A landscape with many peaks, sampled at points; each row gives a point and its height.
A climber steps from a point to the highest of its 2 nearest points, and stops where none of them is higher. Distance is the straight distance between rows; heights are no part of it.
z_181: [15 -10 -13 16 -9 -4 23 2 -16 17 9 -25 11 3 8 -3 -13 1 -18 -10 -26 8 46 13 17 3]  (h 683)
z_234: [14 -28 4 -1 -16 9 28 9 -8 9 -9 -8 -8 12 38 -10 -22 -21 18 -3 4 -10 6 -35 0 -12]  (h 594)
z_385: [21 18 3 -4 2 -2 11 32 -3 16 6 -17 23 -36 -26 -36 11 -2 1 4 10 6 20 23 -11 11]  (h 495)
z_33: [31 2 10 -13 -9 22 5 33 5 -3 -4 -6 23 -27 -4 -15 8 -14 18 -9 -15 -44 -11 4 -20 12]  (h 639)
z_677: [-3 10 14 7 2 -36 -26 -19 -27 -10 1 -17 -8 14 4 27 23 -31 -11 -11 -32 7 39 21 -8 0]  (h 423)
z_487: [-7 -26 -8 -11 -16 10 26 -4 18 -12 -13 28 -15 8 8 10 -9 16 5 7 -5 -17 -38 -31 1 16]  (h 502)
z_5: [5 -19 23 -22 -11 -36 -8 -12 3 -8 9 -23 -14 17 45 0 42 17 27 0 -12 -36 31 16 14 -10]  (h 375)
z_543: [4 6 -3 22 9 -4 -18 4 11 13 0 6 1 10 -10 -18 1 -34 5 -1 0 19 48 2 6 -14]  (h 333)
z_808: [-7 -29 -20 -9 13 11 2 -17 -34 4 20 -33 27 -5 5 -10 -22 13 -1 -5 5 -22 19 4 4 -3]  (h 331)
z_729: [-1 -6 6 26 16 -8 -33 9 5 -7 15 -2 26 -1 17 35 -4 15 -21 -15 -18 -12 17 17 11 -7]  (h 58)
z_908: [12 21 22 6 3 28 -22 28 17 5 -18 6 -5 -7 5 -4 21 -25 28 -5 -20 -33 -7 1 -5 2]  (h 609)
z_722: [-10 -10 -20 -9 -19 20 -8 -7 13 -6 8 34 -9 5 9 19 32 -25 -1 -17 -15 16 -9 -1 10 16]  (h 414)
z_56: [-6 0 30 -20 -30 15 -7 0 21 -6 13 16 3 -1 -33 5 -8 15 -29 -1 9 24 -46 4 -12 28]  (h 645)
z_250: [9 18 30 14 17 -2 -31 -1 -3 10 3 -13 -6 -10 5 4 -18 -3 1 -10 22 5 -3 13 13 -9]  (h 422)
z_668: [5 -21 -12 -10 -14 17 47 -24 24 15 31 27 13 15 4 5 -13 13 -23 -1 11 10 -24 -21 -1 23]  (h 89)
z_658: [-7 -20 28 -15 -9 -2 -15 0 42 -6 -9 20 -31 20 21 -3 31 1 20 13 -1 -10 14 -14 20 -4]  (h 735)
z_91: [5 27 16 -19 48 5 -1 1 17 20 12 3 -1 19 3 -12 32 12 1 27 0 -1 9 9 29 0]  (h 845)
z_343: [16 9 -13 30 -27 0 20 14 -11 0 -25 -4 -4 -21 19 6 -13 -25 15 -27 16 5 -22 -14 -25 -20]  (h 660)
z_671: [-18 18 -13 11 15 -31 9 -2 -14 -1 -13 19 -24 -12 -9 3 -12 24 0 25 -4 26 -19 -10 18 5]  (h 504)
z_125: [0 9 -25 -3 19 17 19 -6 35 9 21 24 19 6 -20 12 23 31 4 2 -17 -26 -16 14 15 25]  (h 877)
z_416: [6 -1 -16 15 -13 -5 8 0 9 -6 -7 -10 -9 -15 32 22 27 10 -8 -30 21 -8 -29 30 7 -17]  (h 750)
z_702: [20 -11 2 9 -21 -8 -9 20 34 -7 4 12 1 17 6 6 17 -5 -49 1 -26 26 15 16 -5 -9]  (h 690)
z_519: [-4 -2 -22 -16 8 7 13 -13 -25 -6 26 38 11 -11 4 21 20 -15 6 -26 -3 10 -17 -13 -1 31]  (h 440)
z_888: [18 -3 49 -9 8 -40 -12 14 -23 -2 8 -21 9 -1 18 -4 -5 13 -10 5 -9 6 36 7 -7 0]  (h 418)
z_172: [-19 -17 -25 20 -16 12 0 -17 -32 -21 -26 -14 -9 8 -21 15 -30 -14 -4 -5 -7 -1 0 -4 -22 -3]  (h 369)
z_764: [-4 -20 16 -34 -2 8 9 -2 24 9 36 8 8 9 -1 -15 2 43 -23 20 26 23 -9 -4 17 9]  (h 584)
z_738: [-13 3 -26 4 21 3 2 -7 -7 -1 0 13 15 13 -8 15 1 -7 -9 13 -27 12 14 -4 -3 -1]  (h 355)
z_968: [-3 -19 -11 18 -7 20 21 -25 -8 29 5 -23 6 18 -16 -3 -46 5 -20 5 -9 9 30 -3 27 1]  (h 637)
z_791: [-8 -13 16 -6 -3 -34 -2 -19 -8 -13 -2 -10 -21 37 17 16 39 -6 7 2 -30 -16 48 11 13 -2]  (h 400)
z_599: [6 -18 -34 26 -27 3 42 7 -7 -8 -34 -12 6 -6 -23 -22 -41 -2 2 7 -10 -13 -12 -12 -19 -8]  (h 829)
z_368: [11 6 -13 22 -17 -13 20 14 22 14 -30 -19 -22 4 6 -6 19 -12 11 3 -22 -12 15 8 1 -16]  (h 136)
z_25: [12 25 17 1 21 -12 5 31 3 1 -28 11 -8 -24 9 -6 -4 5 26 24 -20 -15 -25 -20 -7 13]  (h 746)
z_38: [-22 19 9 -6 33 8 -32 -11 -5 -25 -3 17 -2 -4 13 27 14 0 16 -7 18 -20 -27 -5 -7 -4]  (h 251)
z_412: [7 -6 39 -38 -11 31 -15 -11 5 6 30 15 12 15 -3 9 1 -26 -20 -4 -2 16 0 -11 -6 22]  (h 126)
z_251: [12 9 -2 -5 -33 28 -3 3 3 -11 -16 13 -22 -12 -9 0 25 -33 17 -27 1 -17 -37 -1 -29 13]  (h 626)
z_478: [11 -10 20 -4 -17 -5 2 9 13 3 11 -7 -2 -8 6 -17 -21 15 -18 1 52 41 -26 -8 9 -14]  (h 364)
z_176: [12 -4 -5 7 -7 -23 5 3 7 -2 7 -8 3 19 14 2 31 2 -33 -12 -28 25 47 23 12 -2]  (h 739)
z_742: [-10 -8 -25 -25 36 8 0 -33 -25 6 44 8 25 -13 18 -1 -16 16 7 -11 37 2 -22 -12 0 -6]  (h 522)
z_434: [-8 14 -28 20 21 -7 3 3 5 5 18 7 20 -23 -17 -7 -5 15 -16 -13 31 37 3 20 16 -10]  (h 681)
z_151: [13 -8 -5 21 -8 0 1 3 0 -5 -8 -12 0 -15 40 1 -10 -6 2 -37 39 -5 -8 2 -1 -30]  (h 697)
z_121: [0 8 19 4 14 -8 10 3 13 -7 -24 -2 6 41 -2 -10 -27 -22 -29 31 4 19 -14 -29 -18 -25]  (h 779)
z_848: [-24 -24 12 22 -20 -6 -39 -12 37 -4 18 30 -1 12 3 24 12 14 24 -9 -16 1 32 8 33 4]  (h 365)
z_732: [-2 15 10 -17 31 -13 6 4 -32 9 -10 -21 0 -7 15 -8 -1 2 29 25 -22 -34 21 -2 -2 1]  (h 760)
z_211: [0 12 -2 -24 11 -30 19 19 -22 1 -10 11 -4 -18 18 -2 18 20 12 11 -46 11 16 -13 16 31]  (h 228)
z_883: [6 15 -11 6 -19 23 16 -26 -23 8 7 9 -21 5 11 30 0 -31 -6 -23 -7 6 -34 -17 2 7]  (h 736)
z_726: [-14 -1 -28 -20 25 -12 18 -7 -24 -4 25 5 28 26 -1 9 30 -9 -10 -3 -22 21 39 13 11 11]  (h 376)
z_650: [32 -14 21 -10 -26 10 12 20 4 11 31 -8 11 -4 22 -6 19 -22 -15 -28 14 19 25 4 1 4]  (h 341)
z_561: [-18 -21 -26 0 -14 0 8 -19 -42 -18 9 -27 16 -10 -17 15 -23 -8 -22 -21 13 5 5 10 -10 4]  (h 352)
z_787: [-12 -20 -14 17 6 8 -8 -10 19 -8 9 -3 19 14 6 16 4 9 -26 -21 16 -1 18 19 15 -16]  (h 67)
z_805: [1 7 11 4 1 -28 0 -10 -1 -1 -22 -17 -12 8 17 -8 13 -33 38 1 13 -4 40 -10 -23 -22]  (h 667)
z_232: [-15 19 -16 -7 -10 -37 -3 12 -8 -7 -19 10 -22 -45 -9 -1 11 22 12 4 8 33 -12 12 8 18]  (h 540)
z_901: [13 30 -22 24 0 -22 -17 20 -3 12 -12 2 -9 -19 -5 3 4 0 2 1 -44 20 30 17 0 -6]  (h 163)
z_313: [1 -23 6 -36 7 11 -29 -8 -14 10 14 -15 4 -14 13 -28 1 1 43 2 2 -35 5 -19 -7 -4]  (h 151)
z_506: [-1 -9 12 26 28 0 -18 10 12 -14 -13 5 16 22 3 -10 -5 -33 7 12 -4 -17 42 -16 -17 -38]  (h 349)
z_30: [-17 7 -30 20 19 -10 14 -7 -20 -14 -28 -5 -3 -1 15 -2 6 -23 37 -2 15 -9 14 -8 -36 -27]  (h 625)
z_858: [18 -8 34 -12 6 2 -10 6 -8 -16 14 -19 22 20 7 -24 -9 -37 -21 -12 38 -4 14 -1 -29 -31]  (h 312)
z_300: [19 30 5 14 12 -12 7 21 -9 -3 -9 16 8 -14 -13 6 -14 -21 -6 12 -30 -16 -40 -23 -34 15]  (h 794)
z_214: [-7 -27 4 -38 -6 13 7 -13 -14 1 25 1 8 17 -11 -20 4 -21 -8 3 3 20 33 -8 4 18]  (h 117)
z_64: [-4 -14 15 -2 7 19 -15 36 39 0 -6 38 15 -1 8 -10 3 -10 13 19 -21 1 20 -25 -1 7]  (h 648)
z_399: [-27 33 -13 4 27 -13 -19 -10 -21 -29 -25 6 -20 -3 -16 17 28 -14 15 2 9 -5 -19 9 -21 -5]  (h 237)
z_557: [-7 25 -15 -5 2 -4 13 -3 -20 20 -11 -16 -7 -30 -21 -26 -6 -13 33 3 20 22 33 1 10 3]  (h 446)
z_227: [-2 -20 14 16 -40 -3 3 6 -12 -3 -20 -19 -34 5 22 8 -13 -14 24 -9 -14 -17 -5 -16 -5 -3]  (h 561)
z_254: [-7 -23 6 -8 -29 16 -26 -11 14 -7 23 17 -2 7 20 21 24 -2 19 -31 -3 -2 23 1 28 18]  (h 390)
z_494: [-17 -29 -23 -7 -22 0 2 13 -14 -12 -1 -10 13 -29 -34 -13 -15 30 -3 -2 -10 5 9 11 10 32]  (h 291)
z_869: [-18 -6 18 -26 -12 36 -14 -2 42 3 18 37 15 -2 -16 -10 3 18 -11 7 26 17 -16 0 0 17]  (h 616)
z_410: [6 34 8 -3 12 -23 0 -16 -42 8 3 -25 1 -10 13 23 19 -25 1 -21 -6 15 26 17 -1 1]  (h 443)
z_976: [-16 -27 -22 8 1 21 24 -20 23 3 21 19 31 14 13 12 -22 11 -29 -8 22 18 -2 -3 4 -13]  (h 78)
z_802: [-5 3 0 2 -41 -28 -12 20 9 -14 -32 1 -31 -35 -3 -6 17 -10 14 0 12 31 -8 4 -12 -1]  (h 577)
z_108: [17 11 3 -1 7 -3 40 -5 -10 16 -11 -22 -10 37 -3 -13 -13 -30 -26 25 -5 7 0 -16 -9 -15]  (h 817)
z_452: [0 -13 26 0 6 -22 -29 -15 2 9 33 -19 12 4 17 12 -8 55 -17 -10 6 0 17 29 37 2]  (h 40)
z_831: [-3 17 -33 -6 23 -32 25 14 -13 4 -6 18 16 -19 -20 -8 14 28 0 11 -46 0 12 7 3 28]  (h 209)
z_672: [6 22 9 -15 29 -29 18 9 -36 -4 -19 -29 11 -9 20 5 -2 -24 21 11 -3 -13 32 -6 -35 -17]  (h 713)
z_966: [17 -8 27 -6 -21 7 2 19 28 10 -12 -13 -19 0 5 -17 -14 11 12 16 -3 -23 -4 -8 16 2]  (h 517)
z_111: [-2 -6 16 9 23 9 -25 -8 2 -6 2 8 13 25 29 19 1 -29 7 -6 11 -16 17 -22 -2 -26]  (h 363)
z_717: [11 9 25 -11 55 15 4 6 -4 18 31 4 33 15 23 2 -5 -1 -16 15 -2 -3 19 -15 -7 -7]  (h 452)
z_127: [-32 -1 -21 15 9 -11 -23 -24 5 -13 -9 28 -30 26 10 11 18 -29 13 1 17 34 15 -15 1 -20]  (h 553)
z_435: [-3 -14 -20 -8 2 1 28 -18 4 -18 2 20 8 4 -16 8 -12 19 -5 -10 -4 -42 -39 -11 -23 26]  (h 474)
z_213: [-16 24 4 -13 16 -19 18 -25 -21 0 -17 -3 -40 10 -5 12 5 8 -2 32 8 7 -30 -13 15 -1]  (h 479)
z_261: [-7 7 -5 -14 14 5 10 -25 -36 9 0 -31 -10 10 24 16 15 0 29 2 -19 -43 6 3 15 -2]  (h 711)
z_401: [26 18 21 -10 38 6 39 -4 11 21 22 15 9 25 9 5 -5 0 -23 18 1 -8 -24 -22 0 1]  (h 473)
z_585: [-5 -31 -10 -2 10 11 13 10 23 -12 10 0 34 3 -14 -14 -18 33 -16 11 11 -23 1 10 -9 -7]  (h 717)
z_259: [-2 0 13 24 -6 -4 -20 1 14 12 19 -23 10 -12 -21 11 -16 45 -19 -14 10 12 8 43 34 6]  (h 30)
z_386: [0 17 16 -16 38 7 -2 5 -6 -22 -12 7 24 17 -20 -17 -10 -11 -4 18 15 -35 -22 -12 -41 -13]  (h 278)
z_980: [14 -15 35 -23 -9 -18 -3 -5 -8 4 7 -31 -5 12 39 -9 0 -5 7 0 -5 -25 25 -3 1 -9]  (h 396)
z_950: [-12 8 13 -12 -22 18 -31 -4 -5 -7 0 12 -13 -15 -24 8 -10 -13 -7 -10 16 22 -24 -1 2 23]  (h 669)
z_453: [-13 14 2 -11 21 14 -16 -6 -3 -17 -16 22 6 -13 -20 -10 -6 4 15 -3 30 -8 -40 -12 -24 2]  (h 264)
z_415: [8 9 11 -1 12 -8 9 11 41 13 -13 13 -23 28 11 -15 27 1 -1 34 -13 0 18 -5 31 -12]  (h 788)
z_295: [11 -3 16 -5 11 -11 -4 30 12 3 10 -15 17 -28 -1 -25 9 37 -15 3 9 7 6 17 4 2]  (h 521)
z_488: [6 -24 0 -21 -1 6 7 -1 11 19 10 -9 -4 -11 13 -12 -20 50 11 17 -6 -15 -12 -2 34 3]  (h 552)
z_860: [23 17 -47 1 -12 -37 21 10 -10 -11 2 22 -1 -11 -20 -3 7 2 -25 12 -47 13 -4 10 -23 24]  (h 191)
z_362: [-27 -11 9 18 -7 -23 -42 4 10 -7 -7 12 -14 3 -11 24 0 32 16 1 -39 1 20 8 28 20]  (h 340)
z_712: [6 8 -12 0 -12 -28 -10 18 22 -12 -1 26 -17 3 8 -12 33 -19 -24 10 -7 48 14 8 -8 -14]  (h 650)
z_336: [-13 8 7 10 32 32 -10 -9 1 13 9 25 19 0 21 18 -33 -11 12 8 10 1 -4 -24 5 -11]  (h 382)
z_582: [7 10 -30 25 6 -3 3 -7 -12 3 29 12 23 -33 -22 16 -15 15 -30 -23 0 26 -20 16 2 13]  (h 638)
z_48: [-31 -19 -13 25 11 -13 -36 1 8 -28 -34 9 -1 0 -17 -16 -10 18 14 1 28 -11 9 1 -17 -24]  (h 624)
z_515: [-11 7 -17 17 6 6 24 -20 -23 7 -16 -35 -17 5 -9 10 -10 10 15 13 -21 -27 8 7 14 2]  (h 670)
z_267: [8 -21 16 -33 -23 23 -8 0 -4 -6 2 -20 16 -11 -33 -34 -30 24 -6 1 16 -22 -27 0 -21 9]  (h 175)
z_586: [-8 -39 -14 -19 -33 -20 27 18 1 -14 1 10 -2 -20 -2 -18 -12 27 -13 3 1 21 -14 -11 8 24]  (h 270)
z_8: [-3 4 -17 9 -16 -11 3 4 10 -8 -23 8 -15 -7 -11 -24 12 -33 5 -3 23 30 14 0 -14 -16]  (h 611)
z_559: [9 15 50 -33 18 26 -9 -8 -4 13 15 -4 -6 16 -19 -2 -11 -13 -10 27 -7 -3 -7 -6 7 22]  (h 132)
z_669: [6 6 -22 -6 23 -1 11 -2 -20 9 34 5 29 7 28 2 38 -28 -6 -24 13 25 39 9 13 -6]  (h 399)
z_112: [-15 20 -12 18 9 5 -26 -3 14 11 -7 12 -17 11 -13 28 14 18 11 24 -58 3 19 3 29 12]  (h 318)
z_547: [4 21 -31 20 4 -16 4 18 13 16 -16 -11 -11 -1 -17 -11 33 -4 18 17 -36 -6 46 22 7 -3]  (h 148)
z_688: [-14 -27 -3 1 -4 18 -9 -25 -1 26 14 -15 11 0 -5 -1 -52 37 7 12 0 -1 24 -4 39 3]  (h 597)
z_350: [-21 10 9 8 41 -5 3 -16 -3 10 -14 4 -4 29 -9 20 -24 3 -12 43 -23 -1 8 -8 3 -6]  (h 336)
z_790: [9 -9 39 -46 1 19 -24 -3 -16 8 17 -15 -1 2 6 -7 -10 5 13 13 -17 -29 -9 -12 1 20]  (h 140)
z_95: [-12 -28 -25 4 12 10 -6 -2 14 -19 -20 -7 24 0 -9 -25 -11 24 -6 -10 40 -23 -3 7 -12 -33]  (h 671)
z_653: [1 7 10 25 -28 11 -17 -7 25 -11 -13 -8 -17 27 -9 29 -2 0 -33 7 -24 -3 -25 18 -6 -9]  (h 419)
z_770: [13 14 9 20 -30 2 0 -1 -20 13 -10 -31 -16 -14 -3 18 -8 -19 2 -18 -18 -4 1 16 2 3]  (h 532)
z_155: [-10 17 6 2 -5 41 -15 -35 -7 8 -5 19 -24 2 -15 19 -8 -8 19 -12 11 -3 -43 -10 4 12]  (h 700)
z_299: [14 5 23 -30 3 1 6 2 -4 5 -14 -18 -5 2 -18 -44 -28 20 7 24 26 -14 -42 -16 -13 -8]  (h 187)
z_17: [-17 -6 -34 45 -14 18 -19 -17 13 4 -5 -1 -13 18 -32 13 -16 0 -8 10 -29 14 28 9 8 -7]  (h 413)
z_934: [-17 8 23 -13 6 -16 -9 -18 -2 -1 -1 -10 -28 21 -2 19 12 18 -11 16 0 3 1 11 28 9]  (h 458)
z_256: [4 18 -3 -29 33 0 14 -20 -34 6 32 -3 11 -4 25 6 10 -14 5 -11 25 -2 -8 -4 0 -7]  (h 491)
z_414: [-11 -25 26 -5 -13 -15 -18 -5 17 -25 -31 -1 -33 25 29 1 13 18 26 7 15 -27 -6 -12 0 -17]  (h 765)
z_290: [32 -4 20 -11 -6 5 16 17 -20 -2 42 -25 36 0 11 -15 15 -13 -30 -19 21 -3 10 11 -29 -12]  (h 326)
z_892: [-14 13 0 20 -1 -3 -25 2 -1 -4 -3 7 -11 -28 -10 33 -15 34 -14 -6 -15 17 -32 18 20 18]  (h 484)
z_61: [-1 5 18 8 11 3 -16 5 -18 -22 -32 -25 10 18 -20 -2 -25 -5 -10 14 8 -30 -12 1 -30 -22]  (h 289)
z_395: [6 10 -1 20 10 -15 10 8 11 -6 -17 18 -2 26 30 0 0 -34 -20 15 13 20 -17 -31 -11 -44]  (h 741)
z_813: [-24 35 3 -2 12 -17 -15 -12 -27 -7 -17 -28 -26 -12 -31 10 20 4 24 16 -5 -10 -7 27 -7 12]  (h 226)
z_531: [0 -18 19 6 -8 13 -15 36 60 -1 4 28 24 -4 16 6 -1 14 -19 1 10 14 2 -5 3 -7]  (h 617)
z_55: [3 -3 11 -27 -3 -7 4 -1 -10 15 22 8 -8 5 5 -22 -1 -24 -17 5 26 58 22 -12 12 7]  (h 109)
z_353: [5 -2 -31 36 -20 6 18 -6 29 10 -20 5 -46 33 13 -5 17 -29 9 4 -7 10 9 -7 8 -29]  (h 123)
z_120: [7 1 -3 3 4 -8 26 -4 -24 3 25 2 7 -23 -6 5 -24 7 -24 -11 20 23 -32 -9 -5 16]  (h 602)
z_465: [-4 7 -33 6 6 7 0 -4 5 12 17 -16 19 -22 -23 -21 9 8 6 -14 30 -3 19 30 28 -8]  (h 731)
z_819: [-11 -13 -15 25 -22 20 -18 6 14 -21 -44 11 -27 20 -14 -10 14 -17 28 -7 -1 -7 -8 -15 -33 -10]  (h 564)
z_584: [9 9 27 0 10 -10 -23 1 -24 -17 2 -38 13 6 -20 -15 -12 -11 -20 -5 34 -10 7 33 -26 -21]  (h 301)
z_338: [-10 -30 -17 1 -38 7 -8 7 5 -24 0 1 -5 -20 9 16 22 11 -5 -38 17 -6 -25 20 2 15]  (h 698)
z_325: [5 -9 -29 21 -31 17 18 1 11 -8 -22 12 8 5 -48 -5 -36 0 -14 11 -30 -13 -27 -10 -32 14]  (h 895)
z_327: [-8 21 2 -8 1 -5 -9 2 -9 -5 -21 -25 -29 -22 -2 -6 15 15 61 6 12 -21 -2 11 -11 -5]  (h 213)
z_962: [-7 -13 15 -4 4 -26 4 14 7 -21 -14 3 -8 4 38 11 2 12 -10 8 14 1 -12 -8 1 -20]  (h 707)
z_542: [12 -4 33 -11 4 -3 15 17 6 5 18 1 10 6 -11 3 -7 36 -35 21 -4 13 -7 -5 -5 8]  (h 554)
z_252: [-26 -13 -44 47 -16 10 -11 -31 -14 -12 -7 -7 -12 11 -12 31 -16 -4 -9 -23 1 11 7 10 3 -8]  (h 389)
z_330: [4 -21 31 -7 -14 8 -17 -9 16 -1 29 -3 4 12 12 -1 -10 -3 -24 -18 48 27 5 8 6 -16]  (h 348)
z_93: [-4 15 4 -15 4 -17 2 6 -1 4 -29 -21 -15 -22 -12 -42 -13 26 31 24 20 -15 -20 6 0 -13]  (h 199)
z_810: [3 -17 2 4 -9 -2 -1 23 21 -16 11 34 14 -4 28 21 12 10 -25 -10 8 15 -28 -8 -4 2]  (h 657)
z_544: [22 5 21 0 9 29 12 7 20 18 4 -5 3 14 19 6 -6 5 -7 6 -5 -27 -24 -7 13 -5]  (h 494)
z_752: [25 22 20 -14 -7 5 12 2 -8 11 5 -20 -12 2 -6 6 21 -12 -21 -5 -10 -1 -10 19 4 12]  (h 510)
z_82: [6 -3 6 14 -37 27 -1 -5 32 -9 -32 -6 0 46 -15 3 -5 -10 -27 -6 8 -13 -30 8 -15 -22]  (h 404)
z_367: [25 32 0 -12 -1 -1 34 8 -1 35 0 -18 3 -41 -17 -23 1 3 27 4 -4 6 4 14 7 24]  (h 472)
z_706: [-14 -18 -22 9 -21 13 -13 -3 -25 2 4 -31 10 -26 -25 -8 -29 20 21 -14 -9 -24 25 19 4 15]  (h 310)
z_149: [1 7 -6 -1 2 16 2 -3 1 -6 -1 -16 0 7 -19 8 27 -9 -8 -2 -18 -39 -11 28 -7 12]  (h 492)
z_365: [17 12 36 6 -10 24 -35 3 34 10 8 3 -11 16 -9 1 19 -28 -1 -4 -21 -13 13 9 9 4]  (h 585)
z_404: [-5 -20 4 3 -20 -13 -19 7 7 2 10 -1 4 -33 -7 -25 -33 23 2 -9 39 34 9 -2 21 0]  (h 387)
z_696: [10 4 -6 -6 3 -8 4 28 17 -2 -10 38 -6 -14 7 -10 29 -20 19 13 -34 -2 1 -24 -4 15]  (h 691)
z_408: [20 -14 15 -9 9 29 -7 26 24 -6 18 -4 45 -4 3 -17 2 14 -8 -2 9 -42 -16 9 -25 -9]  (h 675)
z_912: [13 -11 -11 1 -32 -5 -5 16 -2 10 12 9 8 -24 27 6 23 -14 18 -37 -6 22 23 4 18 21]  (h 362)
z_441: [16 4 6 -3 39 -3 -13 5 -6 11 27 -6 35 -3 37 -4 13 -6 15 -13 4 -9 39 3 14 -20]  (h 426)
z_877: [18 -12 9 -22 -20 -19 25 28 -23 8 7 19 3 -29 19 -6 5 21 -2 -4 -24 29 -6 -16 7 35]  (h 249)
z_282: [-5 12 -37 -1 20 12 27 -7 14 20 11 7 5 13 -2 4 36 14 25 -1 -9 -8 3 9 46 8]  (h 805)
z_731: [13 20 -16 21 13 -8 22 -2 -6 5 -2 11 13 6 -33 9 -43 -8 -33 15 -36 -9 -25 -15 -31 18]  (h 838)
z_736: [-27 13 -41 9 28 5 -1 -12 -14 -9 -9 32 -4 6 -3 -3 23 -40 21 -3 15 16 10 -18 -15 -15]  (h 586)
z_931: [3 -8 34 -4 4 13 -22 -9 10 7 30 -7 11 17 28 37 0 20 -22 -8 -15 -14 2 16 22 5]  (h 50)
z_115: [-3 6 -11 13 -26 8 -6 21 -1 -16 -25 1 -19 -26 -19 -1 14 -14 42 -10 -19 -15 -16 1 -32 12]  (h 598)
z_153: [17 -19 -18 20 -8 2 26 27 4 -3 -9 -18 25 -21 -12 -17 -21 9 -13 -2 -1 -15 -5 11 -14 -3]  (h 769)
z_427: [-4 -17 -10 -11 -21 11 12 4 22 -22 -35 15 -15 17 -12 -20 17 7 12 -6 20 -20 -29 -12 -17 -5]  (h 534)
z_905: [11 -11 -14 -8 -45 -1 8 14 12 -21 3 18 -5 -15 -18 0 12 -12 -18 -20 -6 1 -39 6 -22 23]  (h 656)
z_228: [16 35 -25 19 -11 -25 -1 22 -7 -9 -20 11 -8 -15 -1 7 9 -24 -5 11 -43 8 -1 9 -38 -11]  (h 176)
z_191: [-5 27 5 -5 8 -11 -8 1 -7 7 6 6 -20 -41 -9 10 9 24 1 -7 25 15 -37 23 16 22]  (h 509)
z_222: [3 27 -8 -22 21 -3 16 -23 -53 10 29 4 11 -7 3 19 28 -22 3 -21 -10 18 2 7 9 25]  (h 466)
z_775: [-9 -40 20 -30 -19 12 -25 -7 -4 -11 -11 -18 -3 0 -8 -36 -33 22 22 7 4 -29 -4 -12 -13 -1]  (h 165)
z_932: [-3 7 -3 -8 4 -26 -23 16 -5 14 0 -1 2 -38 0 -37 -13 9 36 -3 30 23 34 -1 19 0]  (h 417)
z_402: [28 27 0 16 -9 -20 32 18 -4 7 -26 13 1 -1 20 -9 -9 -40 5 -2 4 18 -38 -31 -24 -18]  (h 699)
z_917: [-19 9 0 35 -21 34 -17 -19 21 14 -19 -2 -13 21 -33 25 -38 9 -10 13 -24 1 -20 2 0 -3]  (h 437)
z_389: [-11 -2 -6 -31 13 -6 14 -20 -18 -18 6 -6 -2 1 -27 -6 9 11 -2 8 5 -30 -31 8 -16 23]  (h 470)
z_868: [-39 -26 -7 -4 1 -10 -28 -4 13 -32 -15 26 1 15 1 6 18 2 3 1 18 3 11 -6 -10 -13]  (h 583)
z_878: [-21 -6 -60 3 0 8 23 -8 -6 7 2 -5 3 -2 -7 -12 24 5 31 -14 17 -6 24 11 25 -8]  (h 795)
z_197: [-3 -2 -17 -2 21 1 31 -33 -7 8 55 9 24 -1 -8 4 -20 41 -22 -13 37 2 -31 -19 -12 9]  (h 562)
z_355: [-2 5 17 8 -2 -5 15 -8 -7 14 -23 2 -37 21 28 -11 -2 -33 23 10 15 15 13 -32 4 -24]  (h 630)
z_337: [10 -14 -12 0 -22 16 33 -7 12 22 11 10 -9 11 2 -9 -8 -20 -23 -3 13 40 -5 -13 20 6]  (h 99)
z_380: [-15 14 -8 30 -3 20 -17 6 17 13 -9 24 -5 -16 -20 27 -28 18 3 16 -30 8 -25 -9 9 14]  (h 459)
z_483: [-9 9 40 -17 15 -24 -39 -9 -24 -8 13 -16 -11 -4 -3 9 -5 8 -1 5 6 -5 10 11 8 3]  (h 439)
z_24: [20 13 20 9 33 14 -6 8 -15 27 7 -9 13 -19 21 -6 -42 9 10 9 13 -2 -14 -18 19 -11]  (h 403)
z_183: [8 15 -11 8 11 14 35 -32 -17 12 -5 -8 -19 30 18 17 5 -49 -10 -3 -1 -1 -5 -13 -7 -24]  (h 777)

Where does a climber stop that starts at each point below?
z_932: z_108
z_256: z_125
z_726: z_176

Call two points neighbours if one is among the 2 nearest of the other. Go from one point of each pair to the other, from neighbour to neighbour, staying as high as possible. Name the lowest point that can't be avoided.
z_732 / z_325: z_127
z_108 / z_805: z_389
z_325 / z_414: z_531
z_108 / z_416: z_343
z_414 / z_91: z_658
